A landscape with many valleys, sampled at points; each row gives a point and its height.
A ball rolls from a point to whichever of its 2 nearest points has the largest drop for the distance, and stops where none of them is lower. Distance is the straight distance between rows; heights are no part of it.
K_317: 79	130	79	94	67	102	77	124	78	96	164	96	105	74	73	101	55	77	137	97	98	103	100	133	95	73  (h 33.9)
K_141: 105	115	146	91	95	127	125	73	79	129	116	105	75	82	127	108	138	126	67	88	109	78	97	107	93	122  (h 63.2)
K_907: 165	107	142	87	105	87	98	56	75	104	108	100	67	74	132	86	126	132	117	137	112	79	60	82	77	147  (h 64.5)
K_186: 77	112	79	116	82	87	73	107	71	110	147	96	105	90	83	91	64	91	145	111	89	96	98	134	123	72  (h 40.2)
K_608: 136	92	141	102	112	120	98	68	93	121	103	136	104	89	141	98	109	115	107	94	140	66	74	86	45	171  (h 16.6)
K_110: 76	105	68	131	84	131	110	133	111	103	142	86	122	86	65	134	88	117	122	84	74	74	103	150	110	71  (h 36.0)
K_116: 92	95	92	117	92	73	82	98	75	101	117	71	106	99	81	70	81	95	159	117	93	76	98	126	131	77  (h 46.0)
K_589: 82	75	90	125	105	95	104	121	110	111	108	100	109	120	101	94	84	75	118	84	130	86	101	93	120	109  (h 21.3)
K_386: 92	90	89	128	90	118	115	137	130	71	111	83	135	137	78	112	86	60	115	40	101	92	116	94	103	111  (h 43.9)
K_67: 92	99	70	122	79	126	115	143	117	79	127	82	149	118	58	128	91	72	123	48	84	99	100	117	87	91  (h 37.9)
K_580: 79	124	105	92	124	80	89	70	83	116	67	85	102	76	98	90	107	141	93	147	82	106	104	111	120	66  (h 20.4)
K_922: 141	98	123	57	87	107	129	83	97	80	123	117	44	116	153	87	136	76	88	105	123	87	110	58	71	154  (h 55.1)
K_3: 109	120	91	68	112	98	111	114	98	94	97	100	92	115	108	84	111	93	46	117	113	128	83	79	78	124  (h 67.6)
K_275: 113	125	107	90	69	114	93	106	118	75	93	51	79	108	90	113	142	128	123	83	73	110	98	83	160	72  (h 11.3)
K_479: 107	79	69	104	101	68	63	92	85	129	118	138	83	97	78	90	49	99	144	113	113	138	82	106	120	79  (h 44.0)
K_31: 58	91	83	112	115	75	84	76	79	121	82	100	108	85	86	102	91	121	107	143	76	121	109	127	124	47  (h 33.1)
K_556: 66	96	112	118	134	95	83	68	72	111	61	152	129	82	102	100	48	96	58	80	72	97	138	122	59	84  (h 12.1)
K_92: 108	106	152	76	105	104	129	77	83	88	95	51	89	89	103	88	127	92	96	123	82	76	116	100	123	93  (h 52.0)
K_163: 126	134	153	56	99	104	115	81	71	65	90	47	75	92	113	85	141	93	98	105	78	99	123	86	128	88  (h 47.9)
K_684: 84	127	50	128	64	105	66	122	103	112	117	107	93	102	97	120	72	138	124	132	94	93	85	121	133	59  (h 57.7)
K_917: 105	129	111	77	111	83	86	79	97	107	72	77	83	89	101	86	121	134	89	146	96	108	94	83	134	77  (h 29.3)
K_682: 106	134	69	95	43	114	95	132	111	71	134	38	129	89	68	126	118	108	139	88	62	104	82	117	103	83  (h 26.0)
K_718: 135	127	104	65	105	80	79	88	93	83	66	69	74	102	96	68	125	101	108	142	88	119	92	73	134	94  (h 36.7)
K_538: 111	96	76	70	63	73	97	129	121	58	96	67	70	135	101	78	129	75	141	128	73	132	78	77	112	105  (h 35.6)
K_84: 71	109	122	113	141	104	119	76	63	113	83	136	141	93	86	83	73	78	51	90	80	88	121	135	52	98  (h 29.8)
K_553: 73	83	120	122	124	122	120	101	127	106	79	114	114	106	99	120	99	89	67	67	113	61	129	104	106	103  (h 39.9)
K_6: 91	66	115	101	92	99	137	122	103	78	120	58	106	119	79	95	106	60	139	100	100	82	113	113	120	104  (h 39.4)
K_590: 80	93	113	94	139	72	109	79	64	126	92	111	113	71	100	92	85	108	80	129	105	112	108	129	75	99  (h 46.2)
K_611: 113	129	88	91	42	115	86	125	113	71	114	40	93	104	85	116	132	120	138	80	64	97	85	100	138	89  (h 19.4)
K_995: 62	80	79	138	114	129	121	120	117	108	107	103	122	105	62	138	101	109	103	81	67	80	116	145	112	66  (h 41.3)
K_789: 161	104	127	78	114	97	76	60	101	104	95	125	65	48	122	90	136	137	104	134	120	76	46	76	85	138  (h 60.6)
K_815: 55	57	87	123	116	76	84	71	77	129	77	129	97	66	95	113	85	109	103	116	73	107	131	135	100	68  (h 45.6)
K_671: 75	89	61	137	89	110	82	121	115	127	97	113	93	107	105	128	81	129	102	112	108	101	96	108	123	70  (h 54.0)
K_436: 132	88	79	87	105	106	85	106	139	110	71	147	63	79	111	88	119	105	51	128	135	107	69	72	85	117  (h 52.7)
K_537: 119	94	109	51	80	74	113	105	115	56	92	72	52	118	121	75	132	75	122	129	87	112	103	63	107	117  (h 44.3)
K_627: 69	76	94	137	121	100	90	105	111	116	83	125	113	106	114	110	75	93	90	71	126	70	116	91	111	95  (h 32.0)
K_720: 66	95	113	99	139	94	123	93	73	119	93	112	125	91	74	93	92	79	76	109	98	108	120	127	83	74  (h 39.2)
K_199: 101	104	70	101	57	114	115	146	121	78	139	55	132	109	73	130	112	89	135	70	75	118	91	114	89	98  (h 31.9)
K_977: 64	55	98	116	131	71	75	65	84	122	65	144	100	50	113	116	79	123	89	107	92	105	128	127	60	108  (h 57.6)
K_417: 63	87	92	120	110	111	110	107	124	120	95	90	109	97	90	126	111	127	90	105	91	97	111	120	134	66  (h 47.7)
K_33: 97	95	97	96	104	136	148	124	133	85	99	74	135	115	61	133	121	93	93	61	76	116	113	109	107	83  (h 49.6)
K_374: 91	123	63	111	71	112	68	140	90	98	155	118	106	108	83	104	46	70	119	75	107	122	103	113	90	78  (h 25.3)
K_516: 139	105	133	111	102	113	106	71	79	117	101	120	124	121	132	78	92	99	87	86	133	67	92	95	43	172  (h 30.3)
K_801: 80	68	91	105	121	78	76	87	78	136	108	136	103	97	88	95	46	85	126	91	97	141	115	114	105	70  (h 32.4)
K_601: 128	126	72	88	76	83	62	105	110	86	66	71	82	119	85	64	113	99	136	138	84	120	75	86	146	86  (h 44.7)
K_427: 66	84	95	130	112	106	91	106	87	123	114	132	121	110	77	101	60	74	111	74	80	122	124	130	99	50  (h 43.4)
K_146: 90	113	127	99	111	125	118	92	92	134	98	114	108	96	124	100	111	122	48	92	114	85	98	108	77	127  (h 59.4)
K_816: 91	111	87	135	108	119	109	108	123	66	93	108	165	130	73	110	64	76	84	48	80	109	119	95	101	59  (h 85.1)
K_257: 136	118	104	74	102	105	116	103	86	100	105	116	87	119	130	82	114	96	56	107	120	112	77	77	59	157  (h 63.7)
K_314: 102	86	108	106	100	77	88	93	92	97	93	54	93	102	97	73	100	99	153	119	101	68	100	90	143	91  (h 39.3)
K_846: 139	92	153	98	81	120	121	60	53	132	125	105	78	107	140	92	135	129	99	95	115	80	84	109	85	139  (h 67.7)
K_660: 97	80	70	111	80	80	88	138	95	89	132	93	97	122	92	85	68	61	140	86	122	99	95	97	107	113  (h 7.8)
K_11: 106	66	112	95	104	79	117	94	103	90	106	65	88	106	99	86	108	79	138	119	121	74	111	85	130	114  (h 32.7)
K_451: 121	86	115	89	122	108	92	78	121	118	87	148	89	70	134	96	119	111	94	109	154	70	77	63	72	149  (h 28.7)
K_9: 85	80	78	135	108	107	75	111	134	120	69	145	101	104	120	108	76	112	91	83	140	81	95	73	111	96  (h 40.4)
K_792: 104	111	97	79	82	115	105	105	131	99	97	102	63	96	109	117	136	127	62	109	109	120	91	72	132	87  (h 26.9)
K_280: 97	72	103	95	83	109	139	139	122	70	114	58	119	134	89	120	118	55	126	62	83	99	114	101	95	120  (h 45.5)
K_129: 98	122	62	138	87	129	88	134	130	70	105	106	144	136	87	128	55	95	87	52	93	107	108	95	105	72  (h 88.5)
K_165: 106	103	78	83	76	122	111	137	144	82	99	88	82	123	95	136	130	111	75	86	90	141	95	77	125	93  (h 21.9)
K_350: 96	110	77	81	110	90	102	126	118	81	88	111	107	132	97	92	96	76	61	103	115	141	98	72	93	98  (h 71.8)
K_300: 101	84	76	108	105	104	84	110	132	122	75	135	78	92	112	99	108	120	82	119	138	96	81	69	108	95  (h 47.6)
K_154: 99	122	65	109	84	90	60	104	106	103	88	84	93	108	85	91	94	122	127	141	96	107	76	102	147	66  (h 51.8)
K_295: 145	98	104	80	106	90	84	79	122	109	85	129	63	55	109	84	130	129	77	140	127	98	52	77	91	123  (h 57.1)
K_770: 121	99	116	93	129	83	111	84	82	97	94	113	119	112	119	79	73	72	80	94	134	84	110	86	57	153  (h 41.0)
K_681: 103	104	76	61	57	97	115	138	147	56	101	79	78	134	104	117	148	96	99	86	66	158	85	79	101	97  (h 9.9)
K_122: 59	72	100	134	128	111	90	87	88	117	77	147	120	106	87	111	58	77	81	74	70	103	137	123	92	58  (h 32.6)
K_687: 102	107	111	96	119	93	105	91	75	142	97	112	106	87	117	86	98	130	64	118	115	104	82	117	64	136  (h 54.1)
K_688: 104	85	129	123	120	92	92	66	79	130	93	128	114	63	131	104	102	140	115	104	113	80	81	135	27	163  (h 74.9)
K_76: 78	77	108	111	129	89	79	67	88	125	82	139	101	40	129	113	101	147	97	118	118	85	99	115	43	135  (h 67.5)
K_2: 89	137	61	102	66	128	99	141	110	82	147	65	120	62	70	141	92	120	129	93	77	79	96	135	99	85  (h 31.5)
K_175: 139	94	118	59	101	77	124	86	94	76	111	82	58	103	127	79	124	83	103	135	114	98	104	66	89	143  (h 50.4)
K_131: 137	145	128	57	94	90	97	81	74	73	88	66	59	93	117	71	135	106	86	121	80	117	100	71	117	96  (h 43.2)
K_466: 84	109	100	132	107	96	92	94	112	77	82	119	142	127	92	92	45	70	78	59	98	101	122	82	107	71  (h 81.0)
K_541: 108	126	122	76	84	107	111	92	110	85	95	76	66	92	102	117	145	127	77	92	95	112	105	80	146	78  (h 20.6)
K_887: 82	70	104	111	140	74	74	77	87	125	80	151	103	85	101	97	42	86	97	76	114	119	123	100	88	92  (h 16.5)
K_133: 96	103	61	82	49	84	95	148	130	58	112	77	99	137	92	107	128	78	130	106	70	153	73	91	87	93  (h 24.0)
K_125: 92	106	84	111	114	94	87	109	106	90	85	118	123	124	92	90	62	76	73	80	120	124	111	79	100	84  (h 76.6)
K_924: 84	102	136	90	116	105	132	84	91	108	97	73	96	75	93	106	135	112	77	118	87	80	115	116	121	85  (h 55.6)
K_17: 86	96	121	107	125	136	144	107	130	91	83	95	129	118	70	123	114	78	70	61	92	74	131	112	105	97  (h 44.8)
K_833: 140	106	150	90	101	96	118	57	54	120	117	76	83	90	129	78	123	124	105	128	102	79	85	107	84	137  (h 68.9)
K_996: 147	110	120	79	86	114	119	89	83	94	123	119	70	137	148	80	124	85	71	89	116	98	97	77	60	170  (h 59.5)
K_431: 94	82	119	106	145	77	104	78	86	106	79	126	125	102	102	85	51	67	95	75	133	92	126	95	81	115  (h 30.9)

Call two points neighbours if one is among the 2 nearest of the other. Go from one point of each pair to the other, from neighbour to neighbour, staying as low as possible. Name the highest point that can't be avoided.
K_627 / K_608 => K_479
K_627 / K_681 => K_116
K_556 / K_887 => K_427
K_887 / K_608 => K_770
K_275 / K_11 => K_280
K_681 / K_275 => K_792

For each start below, name the point where the ball stops.
K_92 => K_580
K_684 => K_580
K_816 => K_681
K_76 => K_580
K_996 => K_681
K_846 => K_556
